Each row is a point on a landscape with many valleys, with its height.
From any point a ball rolls to the lowest of the 6 points nearest to it. It stops when none of these is lower. Distance is the straight distance between rows; heights are no part of it.
k_568 (h 5.39): [ 65 163 103 151  86 111 117 128 174 139 104  93 121  77 143 109]
k_497 (h 6.73): [140 194 149 109 142 153 119 132 141  87 143 153 139 162 120 135]
k_99 (h 5.94): [157 188 140  88 138 145 137 106 119  85 170 140 170 184 162 163]
k_342 (h 4.66): [149 105 146 125 140 138 123 148 116 118 123 153 117 132  90 113]
k_160 (h 2.89): [186  70 151 116 144 127 153 130  85 119 148 148 121 156 120 149]
k_625 (h 0.54): [192  58 141 114 147 124 164 112  73 128 153 130 132 166 149 156]
k_889 (h 1.36): [125 155 146 118 135 146 118 141 137  99 129 149 130 141 107 117]
k_837 (h 4.16): [122  37 110 160 121 115 116 157 122 183  91 134 109  85  89 111]
k_718 (h 4.96): [174  79 118  92 139 125 161  99  81 127 161 115 170 190 203 151]
k_430 (h 6.99): [108 245 142 127 157 152 107 137 171 101 152 148 147 144 107 142]
k_732 (h 2.05): [150  53 135 142 141 129 125 156 107 153 113 147  97 110  76 126]
k_606 (h 1.31): [176 137 141  85 136 137 140 112  97  99 158 132 164 183 171 144]
k_255 (h 2.33): [187  83 136 101 144 130 164 115  82 114 155 134 141 172 145 151]
k_285 (h 5.16): [174 106 123  89 136 134 159 104  87 111 156 124 166 190 189 152]
k_188 (h 3.88): [ 50 223 105 167 122 113 114 114 179 133 124  86 127  79 147 129]
k_357 (h 5.19): [158  79 143 121 141 135 137 144 106 129 122 155 105 136  89 127]
k_964 (h 5.56): [ 70 170 103 155  67  97 129  98 178 134 102  70 126  59 164 141]
k_897 (h 1.41): [190  57 133 114 157 123 169 108  74 138 156 134 140 160 143 161]
k_133 (h 5.31): [103  81 112 149 103 105 109 150 135 169  91 121 101  81 113 104]
k_135 (h 5.95): [ 92 145 131 144 123 130 109 148 148 127 107 138 107 111 107  95]
k_835 (h 6.49): [ 75 203 124 148 128 133 106 136 170 128 118 114 125 106 117 113]
k_863 (h 6.17): [ 79 137 103 145  75 104 118 119 170 145 100  89 115  62 150 114]
k_854 (h 5.47): [149 124 151 119 136 138 125 141 125 114 125 152 115 139 104 123]
k_692 (h 5.76): [153 172 154  99 143 145 125 133 132  95 155 148 133 161 123 129]
k_786 (h 7.03): [ 79 165 114 148 115 125 106 142 155 133 112 117 117  99 115 100]
k_142 (h 4.20): [123  79 129 140 124 131 112 150 129 152 104 147 102  97  87 100]
k_380 (h 0.41): [126 111 141 135 130 136 118 146 129 134 112 146 107 122  91  98]
k_57 (h 2.54): [133  37 122 154 139 129 116 157 111 171  98 148  93  95  74 130]
k_906 (h 1.94): [174 114 156 100 137 139 145 118 102  99 140 147 138 167 130 142]
k_634 (h 7.31): [ 79 226 126 143 138 141  98 139 176 119 134 132 130 124 114 114]
k_804 (h 5.46): [ 93 109 111 142 104 113 109 146 145 151  91 122 104  87 109  94]
k_208 (h 4.95): [168  57 102 115 151 123 156  92  66 156 166 104 172 195 217 150]
k_899 (h 5.25): [112 151 138 130 135 142 115 143 143 120 123 151 116 120  99 103]
k_635 (h 6.24): [ 76 146 107 150  94 109 104 133 160 153 103 103 114  79 134 101]
k_75 (h 4.76): [179  53 141 143 146 137 144 137  89 139 127 155 107 127  81 142]
k_29 (h 5.71): [ 89  97 101 147  84  97 110 131 146 160  86 100 107  68 124 104]
k_821 (h 3.06): [180  44 115 116 156 125 178  94  62 154 160 107 153 172 192 161]
k_762 (h 4.75): [104  59 103 153 105 109 107 155 132 179  94 125 108  84  89 102]
k_32 (h 6.62): [145 205 149  90 149 153 123 115 145  85 155 146 154 168 138 154]
k_117 (h 2.09): [189  61 127 107 146 121 175 103  72 128 157 123 145 175 170 163]
k_939 (h 3.48): [180  95 136  98 140 129 159 109  81 112 156 130 151 183 165 148]
k_624 (h 5.36): [ 61 205  99 167  83 100 130  90 181 125 117  57 132  57 174 152]
k_60 (h 5.64): [ 63 237 116 162 134 132 106 124 176 137 129 110 132 100 125 125]
k_343 (h 5.24): [154 144 150 112 135 143 130 128 121  99 140 155 130 157 117 137]
k_492 (h 5.37): [117 193 143 123 142 145 108 139 153 103 133 145 136 143 105 122]
k_254 (h 4.68): [163 152 147  90 138 139 140 113 123  88 149 145 148 178 147 152]
k_967 (h 3.74): [118 133 138 134 127 135 114 148 136 120 112 143 115 123  99  99]
k_815 (h 4.51): [ 98 119 123 135 112 123 109 150 140 146 101 131 110  98  98  93]
k_22 (h 2.90): [ 49 219  99 165 107 110 118 103 188 136 117  76 133  71 150 132]

Where does a ball stop that starts at each point below?
k_430 -> k_889
k_32 -> k_606
k_208 -> k_625
k_133 -> k_732
k_804 -> k_380
k_718 -> k_625
k_762 -> k_732

Call two points neighbours if one is among the 6 nearest of the other. Go from one point of each pair to the other, from neighbour to neighbour, staying as low as possible. Name the highest point that can't be avoided.
k_380 / k_625 -> k_75
k_606 / k_22 -> k_863
k_732 / k_380 -> k_142
k_625 / k_606 -> k_255
k_380 / k_889 -> k_967
